A landscape with many valleys, sampled at points; each row gives a point and its height.
From any point a ball takes the steepest step (drop divided by distance) to one of its 6 nearest points. It stops when none of these is lower. Distance is the straight distance between rows; heights are no part of it.
Demom: [ 10 -17  31 -16  25   6  13 -21  14   8  -4  17  23   0  29 -13  18   4
 -13 -26 -10 -19  -1  16]  height 3.96
kugad: [  3  -9 -12 -10 -28  -6 -15  -4  15  -9  -9  14  12  -6 -55  15 -13  -2
  23  35  11  16  19   6]  height 3.85
gen: [  5   8 -23  23  -9   5   2  33 -14   3   6 -45 -41   2  22 -13  -7   7
   9  52   6  12 -14 -24]  height 3.09
dubis: [  8  -3 -28  41 -27   0  -5  18 -18  -3  13 -34 -27   2   8   4  -7  -4
   1  16   7  24   1 -24]  height 2.82
luses: [  0  16   5  -6   5   5  -3  34 -23   7  -1 -35 -37  22  18 -18 -15  16
  10  29 -13 -15 -32 -19]  height 3.58
nivo: [  4  26  15   2  38  10  23  -7 -14   2  10  21  17  15  42 -28  59  30
  -6 -45 -31  16 -31  30]  height 2.66
Morav: [  4   5  -9  11  -4  -2  -8  26 -18   0   8 -36 -39   5  26 -18 -19   6
   3  31  -6   2 -12 -21]  height 1.34
zalat: [ 18 -27 -26  12 -40  -6  -8  -9  14 -17 -13  -1   5  -4 -53  15 -15   7
  15  43   6  15   6   1]  height 4.74
dadu: [ -3   3   2  12  -7  -3 -19  21 -16  -5  10 -30 -28   7  27 -11 -14   5
  -6   7  -7   1  -5 -23]  height 1.25
ruro: [-16   3   6 -19  51  -4  27 -31  23  24  -1  38  30 -19  17   5  -4 -18
 -14 -22  19   6  10  28]  height 2.79
tate: [ -4  -8 -14   0 -28   6 -11  -8  -2  -7  14   5   9  13 -28  19   5 -14
   4   3  18  14  15 -10]  height 2.69
lif: [  9   4  31   0  16   3   9  -8  -4  -2  -8  17  14   8  28 -25  30  23
 -10 -40 -31 -21 -17  19]  height 2.98
zolod: [ 20 -35 -33  31 -43 -15  -2 -14  15 -22 -20  -8   0  -8 -53  24 -18  10
   9  52   2   9  -6  -2]  height 4.99
moda: [ 15  -9 -33  36 -37   0  -4   4 -15  -9  10 -21 -12   9 -13  17  -2  -9
   0  11   6  19  -1 -20]  height 0.56
binak: [  7   5 -35  42 -16   1  15  26 -16   0   1 -42 -39  -8  15  -3   1   3
  14  52   9  20  -7 -29]  height 4.20
Luz: [-12 -12  19  -4  -1   7  -8 -13   2   2  16   1  18   4  13   4   9 -11
 -14 -14  14 -12  13  -6]  height 4.01
dofed: [ -5  -9  -4   5 -19   5 -13  -9  -8  -6  20  -3  13  13  -8  15   5 -12
  -8  -1  15   2  12 -16]  height 3.17
rukeg: [ -2   6  11   6   2  -5 -19  21 -17   1   5 -22 -24   5  28 -19 -11  10
  -4  -1 -19 -16 -15 -18]  height 2.63
bir: [  0 -11  22 -25  46  -1  30 -34  23  21  -4  33  30 -10  21 -14  11 -11
 -17 -19   5  -7   2  24]  height 3.07
bal: [-10  -9  12  -6  -4   5  -7 -13  -4   1  19   3  16   8   5  16   9 -13
 -12 -12  15   0  18 -13]  height 2.70
Besar: [ -9   4  -8 -23 -12  -7 -18   2  16  -5  -9  24  10 -16 -52  15 -12 -13
  23  14  10  13  27  11]  height 3.32
deto: [-14   5  -6 -26  -6  -3  -6  -4  10  -1  -6  24  17 -11 -41  17  -4 -16
  17   1  17   6  25  12]  height 2.41
serod: [ 27  -5  23 -12  29  10  33 -22  19  13  -9  32  24   4  28 -30  36  11
 -11 -33 -25 -11 -12  30]  height 5.58
zet: [ 25 -32 -39  40 -44 -16   3 -13  14 -20 -23 -18  -5  -7 -46  27 -16  10
   7  48   0  11 -14  -3]  height 6.09
Sovom: [ -5  19  21   1  25   1   5   2 -18  -5  -1  15  -1  17  26 -28  30  33
   0 -46 -29  -7 -41  11]  height 4.13
gako: [-14 -12  24 -13  13   5  -1 -22   4   4  12  10  22   1  16   1  10 -11
 -12 -18  14 -13  17  -4]  height 3.01
Laso: [ 12 -35 -32  25 -30 -19  -9 -17  21 -20 -20 -12  14 -17 -48  23 -26  14
  11  60   5  16   3  -2]  height 4.24
sesef: [ -2  -6   8  14 -12   2 -21   8 -13  -6  18 -24 -11  10  16  -3  -3  -6
 -14  -5  -4   1   9 -22]  height 3.75
zovo: [ -2   7  27   1  12  -1  -2   4 -14  -5  -5   4  -5   5  28 -22  18  28
  -8 -37 -33 -20 -26   2]  height 2.49
sev: [ 24 -10 -41  46 -45   1   1   4  -8  -7   0 -21 -19   2 -26  18  -6  -4
  10  22   4  19  -4 -14]  height 2.60
des: [ -3 -12   9   6 -15   3 -16  -6  -8  -7  22 -13   4  12  11   9   2 -10
 -14  -7   9   2  17 -19]  height 3.76
kunu: [  3  13  -3   3   2  -2  -6  33 -18   1   2 -36 -38  10  23 -20 -19   8
   4  28 -12 -13 -21 -23]  height 1.70
Vider: [ 19 -17 -28  15 -45   1 -10  -7   5 -13  -4  -4   2   6 -46  19  -7  -2
   9  28   8  11  -1  -6]  height 3.84
zovon: [-24  15  -3 -22  38  -4  20 -15  16  22  -8  35  27 -21  -4   9  -7 -21
  -5 -26  23   2  17  23]  height 2.59
rami: [-17   0  13 -20  34  -2  18 -25  12  17   0  27  30  -8  12   5   0 -17
 -12 -22  22  -3  16  17]  height 2.44
karod: [ -1  12   2  -1   4   2 -11  32 -16   2   1 -34 -34  13  20 -22 -20  11
   2  19 -12 -14 -25 -18]  height 2.24
Buz: [  2   8  25  -2  14   2   2  -2 -10  -6 -12  10   5   5  30 -22  27  28
  -9 -43 -33 -17 -20   8]  height 2.58
deta: [-24  22  -6 -23  22  -9   6   2  18  13 -10  36  15 -28 -24  14 -10 -24
   2 -29  16   7  26  29]  height 3.35
tesa: [  7 -19  34 -17  30   5  17 -26  14  16  -3  23  21  -1  30  -9  17  -4
 -18 -20  -4 -20   2  17]  height 4.71
tis: [-13 -11  20  -9   8   8   0 -16   2   2  11   5  21   6  13   7  11 -11
 -13 -16  13  -8  17  -5]  height 2.93
Kune: [-23  21  -4 -24  20  -6  10  -7  12  12  -5  34  19 -20 -22  16  -5 -22
   4 -22  20   4  26  24]  height 2.74
Gebol: [ -2 -11  27  -1  -4   0 -16  -8  -5  -3  11 -12   5   3  27  -5   3  -3
 -16 -19  -4 -12   7 -14]  height 0.76
tokig: [-25  25  -6 -19  38  -9  18 -10  17  20  -7  39  22 -27  -5  14 -11 -21
  -8 -30  18   7  20  36]  height 2.72
fugo: [  1  -3  -9  21 -18   3 -18  13 -15  -4  24 -25 -18   9  17  -4 -11  -8
 -11   6   2  12   6 -25]  height 6.16
zume: [ -6   2  17   0   3   0 -15  19 -13  -5   4 -13 -19   8  29 -20  -4  14
  -8 -14 -23 -20 -18 -14]  height 3.16
Kip: [-22  22  -6 -22  22  -7   6   3  26   5  -9  43  11 -35 -25  19 -16 -18
   3 -35   7   6  30  39]  height 4.11
gura: [ -8  -2  -5 -15 -21   7 -12  -7   2  -4   4  17  16   4 -39  19   1 -18
   9   3  21   6  19  -1]  height 1.85
Ded: [  7  16  19   0  22   6  16  -8 -10   2  -4  19  14   7  33 -29  44  29
  -6 -50 -33  -4 -29  20]  height 5.40
roken: [  1  -8 -15  -6 -28   2  -9  -8   5 -13   8   7   9  11 -44  18  -3 -10
  11  15  16  10  13  -2]  height 5.66
Fami: [ -6   8  15   1   5  -4 -15  22 -17  -4   0 -17 -25  12  21 -22 -10  16
  -3  -8 -18 -18 -23 -15]  height 3.10
pem: [ 22  -8  29 -19  33   9  31 -28  25  15  -7  31  25   0  26 -25  27   6
 -15 -28 -21 -14  -7  26]  height 4.69
Muvun: [-12  -7  22 -20  35   1  17 -28  16  17   2  22  28  -6  16   0   5 -14
 -12 -20  17  -8  10  11]  height 2.57
Dar: [ -8  18  12  -7  16   0  -4  29 -29   4  -6 -16 -27  24  14 -20  -7  20
   6  -7 -19 -17 -45 -18]  height 3.44
Nugun: [-17   2   8 -20   5   1   2 -13   6   5   8  15  23   4 -13  15   6 -17
  -2  -9  23  -3  23   1]  height 1.56
Lurif: [  0  -7 -13   1 -28   6 -11  -5  -3  -9  11   3  13  11 -34  21   0 -14
   6   5  17   9  14  -8]  height 1.22
biz: [  9   7 -31  33  -9   1   8  30 -16   5   8 -48 -39  -3  16  -8  -6   7
  11  56  11  20 -11 -25]  height 3.71
kiv: [-10 -10  22 -15  19  10   9 -22   9   7   8   9  27  -2  12   4   8 -14
 -11 -20  18 -10  14   1]  height 2.06
fer: [ -6  16  20  -4  17  -3  -7  16 -22  -2  -9   0 -12  15  21 -26  10  27
   1 -29 -26 -16 -42  -3]  height 5.97
faku: [ -7  -8  24 -19  24   6   9 -24  14   9   4  14  28  -2  22  -2  11  -8
 -18 -21   8 -18  13   3]  height 3.36
nak: [-20  27  -7 -14  28 -12  10  -4  27   8 -10  44  17 -39 -18  23 -17 -20
 -12 -46   2  11  27  46]  height 3.49
denen: [  5  -9  32  -7  12   2  -6 -10   3  -4  -3   5  13  -1  32 -16  14  10
 -16 -31 -17 -22  -3  -3]  height 3.82
vife: [ 11   7  24  -3  20   4  13 -11  -1   0  -9  19  15  10  29 -25  36  23
  -6 -48 -35 -16 -16  19]  height 3.33
Mipu: [-25  23 -11 -13  50 -12  20 -14  21  22  -2  44  26 -31   1   9 -13 -19
 -14 -41   9   7  18  38]  height 3.39
dos: [-18  27 -12 -11  33 -13  17 -13  32   6  -6  46  19 -41 -17  22 -23 -17
 -17 -55  -5   7  28  57]  height 4.38
Mumu: [  3   6 -15  11  -4   1  -4  34 -16   3   9 -43 -40   6  26 -17 -16   6
   3  45  -4   1 -12 -24]  height 2.03
Mapak: [  8 -19 -18   1 -29 -14 -12 -10  20 -18 -17   2  11 -15 -53  13 -20   5
  20  51   8  20  16   5]  height 4.73
Sizu: [ -1 -14  26 -22  43  -3  26 -32  22  20  -5  26  30  -8  23  -9  10  -9
 -14 -19   7 -10   4  21]  height 3.38
Kug: [ -2 -15  31  -4   5   3  -6  -8  -4  -1   6   1   6   1  29  -8   9   6
 -17 -21 -12 -18   5  -6]  height 3.92
zup: [ -4  16   6 -10  11   1  -3  32 -26   5  -6 -29 -35  28  13 -16 -13  19
  13  16 -16 -18 -40 -18]  height 0.61
Zodep: [-22  27  -5 -19  31  -5  15  -7  22  15  -6  38  19 -28 -12  23 -15 -23
   0 -36  14   8  22  36]  height 3.04
Pidon: [ 12 -14  34 -16  29   5  21 -24  20  15 -10  23  23  -3  31 -22  24   4
 -13 -27 -14 -21  -4  24]  height 3.97
tisa: [-11   7  -4 -23  -5  -6 -13   6  17  -3  -9  33  14 -19 -44  13  -8 -15
  20   7  12  14  28  20]  height 3.00
nasuf: [-14  14  -5 -27  -2  -1  -2  -2   6   2  -4  26  17 -13 -31  16  -3 -19
  15  -8  18   4  28  15]  height 2.80
nirog: [ -5 -11  19  -4  -2   2 -13 -12  -3   0  15  -4  12   8  18   6   4 -10
 -18 -13   6  -6  17 -12]  height 3.28
gar: [ 12  -8 -30  23 -41   2 -10  -3  -5  -9  11 -12  -7  14 -27  19   1 -10
   6  12  10  16   1 -14]  height 1.72
sufiv: [-16   7  -2 -22  -6   3  -4  -5   3   0  -1  23  20  -1 -36  16   1 -19
  14  -1  20   4  19   5]  height 1.79
Ber: [  4   5 -27  30 -14   2   0  29 -14  -1  13 -42 -41   0  22  -9  -8   1
   7  39   7  17  -7 -26]  height 6.24
vap: [  4  11 -21  14  -5   3   3  30 -14   4   9 -47 -47   4  22 -15 -10   8
   9  54   3   6 -16 -23]  height 2.67
sar: [-10  -7   5  -5 -11   8 -10 -10  -1   2  18   4  14  11 -11  13   4 -19
   1  -9  18   5  17 -14]  height 1.73
Panin: [ 31 -13 -39  53 -47  -4  13   3  -6 -10  -9 -20 -25  -3 -30  22  -4   0
  10  29   2  13 -13 -14]  height 3.54
dibu: [ -1  -7  22   3  -2   0 -21   3 -10  -8  10 -11  -5   5  29  -7  -1   6
 -18 -18 -10 -11   6 -14]  height 1.49
gek: [  1 -14  27 -20  36   7  20 -31  20  14  -2  23  28  -4  24 -13  17  -6
 -18 -24   1 -15   5  15]  height 4.52
Vegu: [-19   8   0 -24   2   6   6 -10   8   2   2  23  21  -4 -27  21   2 -21
   5  -9  21   3  24   7]  height 3.47
lamin: [ 25  -2  26 -14  25   8  28 -22   9   8  -8  29  20   7  29 -26  38  14
 -11 -41 -30 -14 -14  31]  height 5.00
daran: [  0 -13  29  -3   5   4 -15 -12   0  -3   4  -3   7   3  25 -10   6   1
 -15 -23  -5 -20   4  -6]  height 3.73
lopen: [ -3  14  12  -5   4   2 -13  28 -20  -2   0 -23 -33  14  25 -19 -13  20
   2   2 -20 -16 -26 -14]  height 3.88
vefes: [  9 -10 -26  22 -39   5 -11  -2  -8  -9  14 -13  -7  12 -16  16   1 -10
   1   9   8  15   8 -17]  height 1.62
Nito: [  5  16  22  -2  26   7  13  -9 -10  -3  -3  18  10  10  28 -26  42  27
  -4 -49 -33  -4 -31  18]  height 6.42
fes: [ -4  -7  28   1   2   1 -15   0  -7  -3   1 -10  -3  -2  28 -12   4   9
 -14 -26 -20 -19  -1 -11]  height 2.48
Vot: [ 11 -10  36  -9  13   3   4 -15   6  -1  -6  12  18  -1  31 -21  17  11
 -14 -34 -25 -22  -5  12]  height 3.06
lib: [ 14 -10  35 -14  22   4  13 -22  12   6  -9  22  23  -1  29 -18  25   9
 -17 -29 -19 -22  -4  17]  height 3.46
doru: [  3  -1   3  15  -6  -3 -22  19 -14  -7  13 -29 -21   4  25 -13 -14   3
  -7   2  -7   0  -2 -22]  height 2.05
sule: [-16  23  -2 -21  21 -10   1   7  31   1 -15  43   8 -40 -31  20 -18 -19
   5 -32  -1   9  31  38]  height 6.13
Vime: [  7   9 -15   4  -3  18  17  34 -19   3  -4 -61 -39  21  15 -11   4  21
   9  82   0 -11 -22 -18]  height 3.62
mizor: [ 12 -16  23 -23  40   4  26 -28  30  16  -7  32  28  -6  26 -20  17  -2
 -16 -19  -7 -13  -5  27]  height 3.90
zok: [ -5  -3 -14 -13 -27  -1  -8  -4   9 -11  -1  15  11   1 -47  16  -4 -13
  19  17  13  13  16   3]  height 0.71
Mit: [ 16  12  21  -5  29  14  25 -13  -2   2  -3  28  22  10  32 -29  53  26
  -8 -45 -38  -4 -23  30]  height 3.37
rago: [ 11 -14 -22   6 -39  -8 -12  -9   6 -16  -9   4   4   1 -51  16 -11  -2
  16  37   6  12   6   1]  height 5.03
vofo: [  3  15   0  -8   7  12   6  38 -27  11  -3 -43 -38  32  11 -14 -13  21
  11  37  -8 -18 -34 -20]  height 3.74
nefo: [ 32 -17 -47  53 -48  -3  12   1  -1 -12 -15 -24 -22  -5 -33  23  -4   3
   7  32   3  15 -13 -14]  height 3.53
bati: [  7 -15 -19  -7 -30 -13 -18  -4  13 -17  -8   8  10  -9 -54  12 -17  -1
  20  42  11  16  15   4]  height 4.72
goz: [-21  -3  17 -24  27   0  11 -25   8  17   5  21  33  -7   6   6   4 -21
  -9 -20  18  -6  16   9]  height 2.09
vunon: [ 13   1 -35  46 -27   1   0  19 -14  -2   9 -37 -28  -1   7   5  -7  -4
   6  28   7  25  -5 -28]  height 3.43
tena: [ -4   7  -3 -22  -4 -11 -10   7  23  -8 -14  30  10 -28 -47  16 -15 -11
  25   8   9  19  30  22]  height 3.72
Kuros: [ 12 -13 -20   5 -37  -2 -12  -5   8 -11   1   4   5  11 -47  20  -6  -7
  11  23   8  10   8  -5]  height 4.56
Gazab: [ 29 -24 -35  34 -45  -5   0 -10   9 -18 -16 -11  -9  -2 -48  20 -10   3
   9  39   1  13 -10  -7]  height 3.94
ruku: [ 16   2 -41  50 -26  -2  13  22 -16  -2   5 -38 -31  -8   4   2   3   1
  15  44  12  25  -9 -22]  height 3.98
tefiz: [ 20 -40 -32  34 -36 -18  -3 -19  24 -24 -27 -16   2 -18 -47  28 -30  12
  11  62   7  13  -4  -5]  height 2.11
zozab: [  8 -13 -17  -6 -35  -8 -11 -10  12 -13 -10  11  11   2 -53  15  -9  -2
  16  31  12  10  14   2]  height 5.35
Vefu: [-14   0  -1 -18 -13   8  -3 -11   3   3   9  17  18   5 -28  16   3 -18
   8  -1  21   5  20   1]  height 1.10
Subob: [ 15 -33 -30  17 -38 -14  -5 -14  19 -22 -20  -8   6 -12 -51  19 -23  10
  14  55   9  14   7   1]  height 4.75
Fiso: [ 10   0 -36  45 -23   0   6  22 -17   2  10 -42 -39  -7  13   6  -1   0
  11  43   8  24  -5 -28]  height 3.99
vobit: [-12  17   1 -25   6  -7  -5   7  24  -3 -17  35  13 -33 -40  21 -16 -17
  15  -7   7  15  31  28]  height 2.83
vozud: [ -4  12  21  -3  20  -2  -3  11 -22  -2  -5   7  -8  10  26 -24  18  24
  -2 -41 -29 -15 -35   1]  height 3.03
vunok: [  5  -9 -14  20 -30   5 -13   0 -10  -7  21 -13  -5  14 -11  15  -2 -14
  -2   1  11  14  11 -15]  height 2.17
Nen: [ -8  16  17  -7  16  -4  -8  24 -22   0  -6  -9 -22  18  19 -20  -3  24
   3 -16 -26 -18 -38  -9]  height 3.23
taven: [-15  25  -8 -19  24 -10   6   1  33   3 -14  45  10 -37 -25  24 -18 -23
  -4 -39   3   9  32  44]  height 4.12
vor: [ -1   4  29  -3  14   2  -8   5  -9  -7  -5  -3  -7   8  29 -25  14  22
  -7 -28 -31 -23 -24  -2]  height 2.12
dazig: [ -5  14   6  -6   9  -1 -12  33 -25   5  -1 -25 -36  17  18 -22 -17  14
   3  13 -16 -17 -32 -21]  height 5.42
mov: [  4  -1 -17  27 -23  -1 -16  19 -16  -3  14 -33 -26   3  18  -4 -10  -4
  -2  15   2  18   2 -26]  height 2.10
Lebu: [  1  -6  -7  17 -23   6 -17   1 -12  -6  22 -15  -5  12   2   9  -3 -10
  -7  -4   7  11  13 -19]  height 4.35
nele: [ -7  -9  15   3  -9   4 -15 -11  -5  -3  17  -6  11   7  10   6   3 -10
 -14 -11  13  -3  19 -15]  height 1.65
gil: [  9  14  -9  -4  -3  17  11  35 -19  11   0 -53 -38  26   9 -14  -3  20
  11  63  -6 -16 -27 -15]  height 4.19
Zaba: [ -1  -9   7  10 -13   3 -20  -3  -7  -7  15 -16  -1   7  16   6  -4 -10
 -12  -6   6   1  11 -19]  height 3.87
roka: [-10  14   1 -25  10 -10 -10  11  26  -3 -15  36   5 -37 -38  17 -16 -19
  14 -14   5  13  33  25]  height 3.34
turud: [-15  -6  19 -20  17   4   8 -22   8  10  10  13  27   1   6  10   9 -19
  -5 -15  19  -6  17  -3]  height 1.31
Tob: [-13  21  -1 -25  12 -10  -4   7  27  -1 -13  36   8 -36 -33  19 -18 -20
   9 -19   6  14  31  33]  height 4.78
kez: [-10  23  18   2  24  -1  -1  13 -21   3  -9   6 -10  18  26 -22  17  31
   3 -36 -27 -11 -44  -2]  height 6.50
Bosu: [-14  -5   3 -14  -7   6  -3 -13   0   2  13  16  21   6 -19  19   5 -19
   2  -4  26   0  18   1]  height 0.65
zela: [ -2   8  -1   8  -2  -3 -12  33 -20  -1   8 -35 -37   9  24 -20 -18   9
   1  23 -10  -9 -13 -22]  height 1.27
pov: [ 25 -12 -40  38 -48  -3   1  -2  -4 -11   3 -15 -12   8 -34  21  -2  -5
   8  21   4  17  -5 -11]  height 2.61
did: [ 13  11  19  -3  18   6  17 -10  -2  -1  -6  23  14   7  29 -27  43  26
  -6 -46 -34  -9 -24  24]  height 4.31
gub: [  3  10  -3  -5   3   9   2  34 -22  10  -1 -44 -39  21  16 -17 -16  19
   8  47  -8 -15 -29 -17]  height 2.99
Luno: [ 24 -22 -33  27 -45  -5  -7  -8   8 -17 -11  -4  -2   4 -49  24 -11   4
  10  39   5  13  -6  -3]  height 3.78
Zazel: [-29  22  -4 -21  34  -6  19 -11  19  15  -5  37  20 -27  -8  15  -6 -21
  -3 -27  20   2  21  28]  height 2.97
duzav: [ -6  19  10  -6  11  -1 -10  31 -28   2  -5 -18 -26  14  20 -23 -13  18
   4  -3 -23 -21 -35 -14]  height 0.41
dak: [  8  -4  31  -6  11   4   0  -6  -3  -3  -6  11  15   5  30 -16  23  14
 -13 -33 -28 -23 -12  14]  height 2.73
baf: [  3 -16  32 -12  13   4   1 -22   8   5   1  10  22   1  31  -5  15  -2
 -17 -23  -2 -20   7  -2]  height 5.48
mapu: [ -2  10  -9   5  -5   4  -5  36 -17   1   3 -43 -43  13  22 -19 -16  10
   8  38  -5  -6 -19 -22]  height 2.08
goro: [ -2  -2  22  -1   6   2 -14   6  -8  -5   1  -8 -11   3  30 -16   1  16
 -12 -27 -21 -23 -10 -11]  height 3.21
kavig: [ -1  -2   9   8  -4  -3 -25  11 -12  -6  13 -23 -17   6  29 -12  -8   6
  -8  -5 -13  -7  -2 -21]  height 1.98
Gase: [-12   2  -8 -22 -14  -2  -7  -8  10  -4  -3  24  14  -3 -47  18  -5 -15
  17   9  18   7  25   9]  height 2.45
Nor: [  2  22  17   4  30  11  17  -6 -12   1   5  20  14  15  34 -30  53  30
  -5 -48 -35   2 -35  26]  height 1.63
Ruda: [ -1   6  22   0   8  -2 -13  13 -16  -5  -5  -4 -14   5  25 -20  -2  23
  -5 -26 -25 -18 -26  -9]  height 1.64
melaf: [-25   9   7 -26  24  -2   8 -15   7  12   5  25  24 -10  -8  16   2 -19
  -2 -19  27   0  19  13]  height 3.95
mopo: [ -8  19  19   1  26  -1   0   7 -21  -6  -5   6  -3  15  29 -26  24  33
  -1 -41 -30  -9 -43   2]  height 3.93
relez: [ 15 -26 -21  11 -27 -21 -11 -12  22 -19 -17  -1  12 -18 -50  18 -28  13
  19  62   6  19  16   5]  height 5.02
nufa: [  6 -12  29 -20  36   3  22 -26  23  14  -8  23  27  -5  28 -21  18  -1
 -16 -21  -9 -15   2  18]  height 4.80
Lar: [  6  11  -4  -2   3  13   4  37 -22   6  -3 -46 -38  23  13 -19 -14  20
  10  53  -9 -14 -29 -18]  height 0.81
patot: [ 25 -22 -42  41 -49  -7   7  -7   6 -14 -14 -16 -13  -1 -39  22  -8   3
   5  34   4  11 -11  -6]  height 3.61
dor: [  9 -15 -12  -9 -25 -11 -18  -3  18 -13 -13  11  10 -17 -53  14 -20  -1
  25  41   9  20  20   4]  height 4.45
nediv: [-20  25 -11 -14  39 -12  18 -11  26  15  -8  42  17 -37 -12  17 -14 -22
 -11 -46   7   7  23  43]  height 3.40
zuk: [  0  -5   3  19 -10   1 -23  12 -16  -5  15 -24 -15   6  25  -8 -11  -3
  -9  -1  -4   3   5 -24]  height 3.91
tepe: [ 11  10 -10   1  -2  17  15  34 -22   9  -2 -57 -41  23  11 -12   0  20
  11  70  -4 -16 -23 -17]  height 4.00
busa: [ -1   2  -3 -22  -8 -11 -13   6  19  -9 -14  26  11 -24 -49  12 -13 -10
  28  19  15  18  28  17]  height 4.42
Veva: [  5 -13  35 -16  18   2   7 -25   9   6  -3  10  22  -1  28 -11  16   3
 -16 -25  -8 -18   2   9]  height 4.17
sul: [ 17  -5  33 -10  24   7  15 -17   7   4  -9  21  20   1  32 -20  28  18
 -14 -36 -21 -22  -6  16]  height 3.42
pof: [-13  -6  14 -15   0  11  -3 -21   1   6  10  10  23   4  -2  15   7 -17
  -5 -16  20   0  22  -3]  height 1.44
getib: [  3  -5 -10 -18 -18 -10 -17   1  20 -10 -15  18  11 -21 -49  12 -18  -5
  28  30   8  17  23  12]  height 4.59
ven: [  7  -8 -22   3 -37   0 -10  -6   0 -13   3  -3   6  14 -45  20   1 -13
   9  17  16  11   9  -7]  height 3.02
Nolep: [ -1   3  31  -5   9   1  -6   0 -11  -6  -6   5  -1   4  30 -22  17  24
 -12 -37 -26 -22 -20   1]  height 2.50
Gebo: [ -2  -9   0  12 -21   8 -15  -6 -12  -3  19 -12   2  10  -3  14  -1 -13
  -9  -6  10   6  14 -21]  height 3.48
keb: [  2  13  -6  -3   1   7  -3  37 -21   5  -2 -38 -40  19  17 -19 -18  14
  10  39 -11 -10 -28 -20]  height 1.87
bafu: [ -7  -2  -3 -11 -18   6 -11  -9  -1   0  16   6  14   9 -23  22   5 -16
   2  -1  19   7  18  -8]  height 1.74
gezo: [ -3  20  20  -1  31   4  11  -5 -15  -3  -3  19  10  16  33 -28  44  35
  -2 -51 -33   0 -39  18]  height 5.86
gosa: [ 24 -19 -35  32 -50  -3  -2  -6   0 -14  -5 -14 -10   3 -41  21  -6  -1
   8  28   4  13  -6  -9]  height 3.15
dogi: [ 20 -10 -35  36 -43  -3  -6   2  -7 -12   9 -14 -15  11 -21  18   0  -9
   5  13  10  19  -2 -17]  height 1.66
zavob: [  1  -1  -4  23 -13  -2 -17  18 -17  -6  15 -29 -22   4  24  -4 -11   1
  -5   9  -1   8   1 -22]  height 2.31
Zime: [-21  18   1 -26  15  -5   3  -1  16   9  -5  35  17 -22 -30  16  -7 -25
  11 -15  17   7  29  24]  height 1.69
dofol: [ 13 -23 -26  10 -36 -14 -10 -14  19 -21 -13   2  10  -7 -56  22 -18  10
  15  52   5  14   9   3]  height 5.30
daneb: [  4   3 -14  26 -15   1 -12  20 -15   0  18 -37 -34   5  24  -9 -10  -5
  -2  18   1  11   1 -23]  height 1.32
Liva: [  0   4  -6  16  -4   0 -16  25 -16  -2  13 -36 -33   5  27 -14 -18   3
  -5  10  -5   3  -6 -21]  height 0.86
pon: [-22  12  -4 -21  48  -8  28 -23  20  21  -2  37  25 -27   4   6 -10 -20
  -9 -33  18   8  14  33]  height 2.71
bofot: [ 15  -2 -35  49 -36   1   4  16 -13  -5   4 -30 -29  -2  -2   8  -5  -7
   6  23   6  26   0 -21]  height 3.55
zulan: [  6   7 -23  21  -2   9  16  31 -13   3   5 -55 -43   4  21 -14  -1  11
  11  69  11   8 -14 -23]  height 3.31
tivar: [  7   5 -15   3  -1  10   7  37 -17   5  -3 -55 -40  11  19 -14  -5  17
  10  67  -3  -6 -21 -22]  height 3.24
Gat: [ -5 -17  27 -10   5   6  -6 -19   3   2   8   2  19   4  21   3  12  -7
 -16 -23   2 -16  13  -4]  height 5.21
rasev: [-21   8  14 -21  43  -5  21 -24  13  21  -2  31  31 -16  10   5   2 -20
 -10 -24  20   2  12  18]  height 2.62
vup: [ -4  19  11 -11  21   4  -7  32 -28   4  -5 -21 -27  26  18 -15 -10  23
  11  -3 -18 -18 -48 -17]  height 4.90
bot: [  6  -9 -18  11 -37   4  -9  -8  -6  -8  12  -1   7  16 -35  21   3  -9
   9  10  11   8  10  -9]  height 2.20
zova: [ 26  -9 -46  58 -42  -1  17   7  -9  -6  -3 -27 -29  -5 -17  18  -2  -3
  10  27   8  21 -11 -17]  height 4.77
pek: [ 10   7 -12   7  -2   2   1  35 -14   6   3 -51 -46  15  20 -19 -11  11
   8  52   2  -4 -19 -22]  height 2.81
Fopa: [-24   8   5 -28  27  -3  17 -18   9  14   1  27  27 -11  -5  11   0 -19
  -1 -18  29  -1  18  19]  height 3.20
niv: [-20  14   1 -21  43  -5  25 -19  16  23  -2  37  29 -23   3   7  -6 -24
  -6 -28  19   3  14  26]  height 0.85
vonek: [-14  -2  16 -23  48  -3  27 -30  23  23  -2  31  30 -11  16  -5   2 -13
 -18 -21  12  -5   7  21]  height 2.75
Neser: [ -1 -12  30  -8   8   6  -4 -11   5  -1   6   2  14   3  28  -7  11   0
 -17 -22  -1 -15  10  -4]  height 5.41
fuf: [-22   4   5 -22  19   3  10 -16   8  15   4  23  28  -9 -10  14   2 -21
  -2 -17  26  -2  20   8]  height 3.50
vidu: [  4  -7 -16  26 -23   1 -12   4 -17  -8  20 -24 -18  10   0   6  -3  -7
  -3   6   6  16   9 -23]  height 5.32

Where does a ball stop that starts at each point below?
sule -> niv
Ber -> Liva
busa -> Bosu
biz -> Liva
zalat -> moda
gek -> turud
Gazab -> moda
zulan -> Liva
patot -> moda
tena -> Bosu

Call two points neighbours if one is among the 6 nearest of the other. Go from one point of each pair to the other, from neighbour to neighbour, staying as low as possible. Name the highest point that can't be avoided.
Gebol / Zime -> nirog
tefiz / Gebol -> zalat
Lar / Ruda -> Fami
Lurif / zok -> gura
Nor / Liva -> Mit
niv / turud -> rasev
Liva / Lar -> keb
Lurif / Bosu -> bafu
Bosu / moda -> bot
Lar / Gebol -> kavig
turud / Bosu -> pof
